Each row is a point on a tangle of strands that fork, close into loops and nearly touch. The rows are in no order.
In the rows, zero is written as 128.
Points whose rows are less than 106 apart are linked; no others are. Some points are linked to none.
nedu: [ 84 123 114 163 132 148 150 146 136 139 140 118 152 101 106 177 145 135
 136 158]
Sapo: [136 128 150 127 124  92 117  75 107 148 140 138 104 121 161 143 132  78
  76 154]
por: [161 171 161  92 145 132 196 141 106  91 111 145 131 135 118  65 107 133
 115 110]
gesu: [129 143 126 110 124 163 132 176 133  61 124 132  55  96 116  98 114 136
 149  72]
Gogod: [149  87  84 159 144  68 102 126 151 113 107  98 157 162 113 140  77 165
 127 127]
farok: [144 124 158  94 167 155  72 169 127  94 124 177 141 107  81  91 151 147
 100 125]
fogen: [145 131 134 113 132 174 130 147 120 162 119 195 156 103  77 141 117 117
 155 149]
zunip: [126 122 172  82 122  87 108 114  76 144  98 158 149 100  99  88 154 114
  79 133]
nog: [139 110 152 146  97  83 125 138 138 162 139 134 148 154  92 122 112 168
 108  89]
gose: [142  89 114 172 157  88 105 145 136 140  90 102 183 140 116 178 120 143
 150 134]
fab: [106 117 115 125 106 184 106  95 122 204 121 136 129  81 133 164 170  99
 150 141]
fimep: [143 135 106 130 142  79 112 122 170 152 114  42 176 131 140 187 147 107
 116 162]
Laku: [100  74 108 125 113 123 124 175 153 187 120 107 197 170 110 161 106 109
 168 104]
Nov: [113  99 191  92 129  42 120 101  92 130 114 158 170 132 138 105 135 118
  94 135]
bebuk: [133 144 144  96 120  99 176 113  95 103 114 141 105 145 149  63 112 129
 120 123]
Pekeb: [ 80 142  93 104 154 179 145 149 139 180 137 123 214 121 160 171  97  98
 163 104]
kosu: [125 134  92 129  97 116 132 138 147 161 101  53 156 110 140 214 141 100
 136 141]
peb: [158 147 197 117 145 101 120 122 149  88 164 177  91 152 177 112 135  87
 139 142]
zofe: [109  97  83 160 140 150 123 108 114 126 108 108 148 149 119 103 112 197
 145 123]
Doza: [135 111 148 117 106 157 117 154 111 200 123 164 133 130  97 147 130  96
 128 111]
Zurif: [108 111 107 179 126 122 139 133 160 100 116 108 151 119 101 169 150 150
  98 144]
movol: [150 139 161 156 108 126 116 114 100 191 159 134 118 159 141 112 145 125
 132  96]
demep: [116 135  83 134 101 162  92 102 158 181 141  61 142 124 156 166 182 120
 142  99]
ter: [169 178 143 140  88 132 145 105 122 164 134 128  68  74 113 137 123 134
 128 133]
vebal: [117 120 136 162 139  94 139 100 127  52  95  93 117 107 174 135 128 146
 112 113]
puzen: [144 126 142  99 107 157 131  98 113 128  62 162 104  89 107  73 165 160
 142 137]
Fuliv: [113 165 101 129 128 153 170 113 139 163 161  62 168 105 106 158 174 122
  89 153]
gib: [105 115 146 117 121 126 134 158 113  67 105 118  62 115 172  81 105 134
 130  64]
risil: [136  87 136 166 121 114 127 117 156 117 168 139 109 186 150 132 112  74
  95 114]
pebon: [ 99 125 107  98 147  24 126  96 111  94 129  70 161 118 132 115 109 168
 106 150]
lifi: [134 129 164  69 176 165  61 170 149  68 114 156 120 147 135  85 141 131
 129 145]
dul: [182 162 184 120 109 104 129 118 144 123 151 175  75 146 143 100 132 124
 156 138]
Zuzal: [ 86 119  98 120 131 188  86 101 147 187 138 103 175 118 170 162 172  95
 150 115]
Sesok: [146  87 130 121  80 138 117 115 129 184 110 140 127 151 110 137 112  86
 100 125]
soz: [ 83  85  93 143 121 139 125 166 110 175 120 128 165 152 109 151  98 144
 173 116]
Zubok: [136 164 105 115 118 195 139 124 128 201 118 135 155 104 123 190 102 100
 109 114]
nidi: [157 147 126 146 117 192 119 106 159  86  97 164  64  88 138 142 144 124
 149 138]
komaz: [134 165 148 141 136 128 191 120 119 137 146  94 144 112 120 159 144 105
  84 149]
soga: [123 148 170 141 173 161 137 163  87  79 120 158 125 126 147 104 138 145
 149 104]
Veped: [ 91 140 108 120 142 189 166 136 145 202 129 155 177  80 112 155 100 102
 154 122]
teg: [138 147 120 143 137 186 101  85 118 126 106 176 106  97 113 102 150 183
 128 140]
lamu: [122 113 138 128 155   4 140 111 108  88 107  85 152 139 135 115 127 145
 150 123]
lupa: [141  82 119 149 128  42 113 148 137 125 134 115 156 179  97 114  87 175
 137  89]
Kasu: [140 109 110 173 125 105 166  84 130  83 115  74 116 137 151 120 146 111
 127 131]
gemev: [106 107  83 158 128 184  99  88 107 149 120 138 116 121 115 100 131 183
 132 104]
nuro: [127 131 131  99 149 116 105 138  70 118  93 166 155 108 113 107 111 139
  67 142]
daguf: [121 159 163 146 136  93 123 129  89 115 139 134 108  90 144 116 155 162
 119 123]
doref: [156 145 158 126 166 201 124 105 157  92  74 165  99  98 139 106 142 160
 142 125]
somad: [115  96  75 140 102 130 112 145 148 174  99  70 148 105  79 165 109 137
 150  82]
mapub: [123  91 159 149 151 115 145 147 107 111 116 127 180 147 104 117 161 113
 107 118]
gipo: [ 83 123  90 138 149 167 103 148 102 181 130 115 186 156 163 173  92 132
 183 122]
lemuk: [128 156 133 133 135 106 130 105  99 146 149  79 130 118 158 157 143  99
  77 150]
duv: [179 136 155  71 125 127 125 144 150  91 108 195 118 131 114 122  70 109
 112 154]
suzu: [124 137 135 171 140 148  91 122 108 184 187 107 139 134 146 148 166 139
 148 104]
liku: [109 127 158 109 108  78 165 124  96  86  83 122 126 133 177 101 119 130
 134 156]
sodok: [129 138 127 128  91 101 116 149 151 181 172  95 133 154 118 159 122 138
 104 100]
nises: [155 107 127 101 107 129 126 128 125 141 116 185 112 152 108 127  83  88
  81 147]
Kimel: [106  95  83 125  86 123 137 137 127 163 100  58 151 109 107 176 119  94
 112 110]
fov: [110 151  74 113 109 182 147 146 157 178 167 137  99 148 110 138  98 125
 151 139]
zata: [142  83  97 136 131  70 132 171 140 160 128  81 174 177  87 135  95 117
 155  85]
pur: [175 143 160 124 110 111  98 102 104 157 151 171  88 149 131  68 146 139
 149 128]
fati: [142 108 180 146 124  96 150 114 162  90 133 160 116 184 181 130 130  94
 107 133]
lipe: [120 124 146 145 146  31 160 109 140  54 108  87 123 125 170 129 114 141
 145 106]
Litu: [138  93 115 185 117 166 116 102 168 135 114 143 137 131 108 175 133 135
  98 122]
Vari: [ 97 134 149 118 155 131 148 192 104  82 146 150 130 156 138  90 152 147
 173 129]
Duta: [103 111 145 126 144  36  98  64 119 121 146 101 129 128 154 150 141  97
  99 133]
guki: [115  75  86 168  94 162 115 107 175 179 125 110 146 133  91 157 129 137
 135  86]
gef: [138 177 123 151 161 123 106 136  59 124 164 122 105  90 130 130 108 141
  95 112]
lub: [100 129 147 164 140 109 138 154 104  64 110  98  99 119 172 112 120 165
 141  64]
dokip: [110 128 120 118 114 126 141 167  86 111 129 145 114 134 123 120 127 122
 151 160]
Denu: [107 123 101 120 139 161 142 139  73 145 145 128 127 147 139 109 129 100
 148 132]
Rezo: [165 174 132 105 134 124 131 139  92 110 149 150  92  88  99 127  95 106
  96 133]
fof: [ 96 123  78 136 124 112 140 138 117 100 109 102 130 119 101 105 102 205
 107 124]
veso: [177 175 144  84 139 122 127 138 133  84 146 168 115 106 107 144  79  97
  91 178]
Zaba: [127 166 171 127 143  71 110 108 116 110 176 152  98 102 143 117 137 119
  90 101]
Dudav: [152 149 163 112 161 130  86 131 113  98 109 178 133  80 101 113 130 155
  73 118]
fav: [134 124 124 171 104 145 180  99 146 114 140 110 100 147 147 134 139 121
 140 136]
naf: [128 107 107 112 124 168 146 159 128 123 150 170 113 140  68 117 104  83
 114  85]
todas: [137 145  92 118 137  54  96 118 143 145 117  19 144 120 181 160 145 102
 145 146]
zik: [143 129  90  93 121 180 125 151 150 137 175 160  95 140  71 107 102 112
 149 134]
Bif: [123 128 105  98 148 192 144 141 164 109 151 181 131 149 113 112 121  99
 179 204]
goge: [121 128 164 137  95 109 165 115 141 107  86 135 135 132 157  94 161 158
 150 183]
nal: [ 95 136 102 128 122  62 141 129 123  70 144  90 138 112 121 115 115 177
  95 140]
berap: [119 132  99 118 126 173 137 125 146 126 143 150 123 175 137 123 136 123
 121 199]
nozib: [126 146 121 105  73 155 108 139 155 210 176  99 139 140 115 147 153 118
 123  63]
las: [107 128  79 125 128 178 124 118 138 160 160 146 126 169 129 127 112 168
 141 163]
tusiv: [141 153 188  89 143 130 146 147 167  93  83 158 125 114 137 107 115 173
  96 133]
barap: [124 100 118 144 129 136 132 160 127 119 179 133 119 180 101 134 110  79
  86  90]
Gor: [112 134 110 168 128 137 120 110 142 162 173  53 128 131 154 163 185 123
 143 125]
Muvu: [132 119 123  96 143 181 135 129 154 128 142 199 158 116  93 121 100 111
 215 174]
gem: [163 161 148 156 112 134 157 116 144 118 161 147  76 146 145 114 149 130
 160 161]
supel: [130  94 114 156 149  32  91 107 136 115 125  68 127 126 165 152 138 101
 130 145]
Zeduf: [110 140 156  98 107 154 176 131 137 112  71 140 116 105 130  75 185 169
 158 151]
Zede: [152 143 138 112 126 159 151 121 168  81 133 151  91 162 153  89 156 125
 124 175]
nena: [109 130 174 102 173 166  97 163 117  75  94 140 104 132 178  83 154 169
 145 128]
Toruv: [130 152 126 139 105 130 121 149 137  85 153 135  39  88 129 116 148 132
 140 105]
zipu: [177 148 112 114 134 196 118  94 126  91 132 157  78 110 127 117 103 103
 168 164]

A tip is a point with one link. Name the tips that can be reached along the links from each point below, in the order of the rows.
suzu: por, fab, Zaba, Toruv, zipu
todas: nedu, Fuliv
dokip: Nov, Denu
lupa: gose, Zubok, nozib

A piece is all that can be reached along the links. How many separate loops has the piece of each point below (a circle has one, a figure eight two, a Y none), and how many tips (points with one link)?
Zubok: loops 0, tips 3
Vari: loops 0, tips 2
Rezo: loops 1, tips 5
supel: loops 0, tips 2

A fork is a point with three links, a tip a point with one. Leave the first point through the second and follow the links. Name the first fork or tip that comes.
supel / todas: nedu
nedu / Zurif: Fuliv
gef / Rezo: berap
Denu / dokip: Nov
Doza / Sesok: Zaba
Nov / zunip: Denu
berap / las: dul

Name the points in between on the shortest way along the links from the first point to the second, in order.
supel / nedu: todas, fimep, kosu, Kimel, somad, guki, Litu, Zurif
Muvu / fab: Bif, berap, Zede, gem, dul, pur, movol, suzu, Gor, demep, Zuzal
fab / Zeduf: Zuzal, demep, Gor, suzu, movol, pur, dul, gem, fav, Kasu, vebal, lipe, lamu, pebon, nal, fof, zofe, gemev, teg, puzen
peb / daguf: dul, gem, Zede, berap, Bif, Muvu, fogen, Doza, Sesok, nises, duv, veso, Rezo, gef
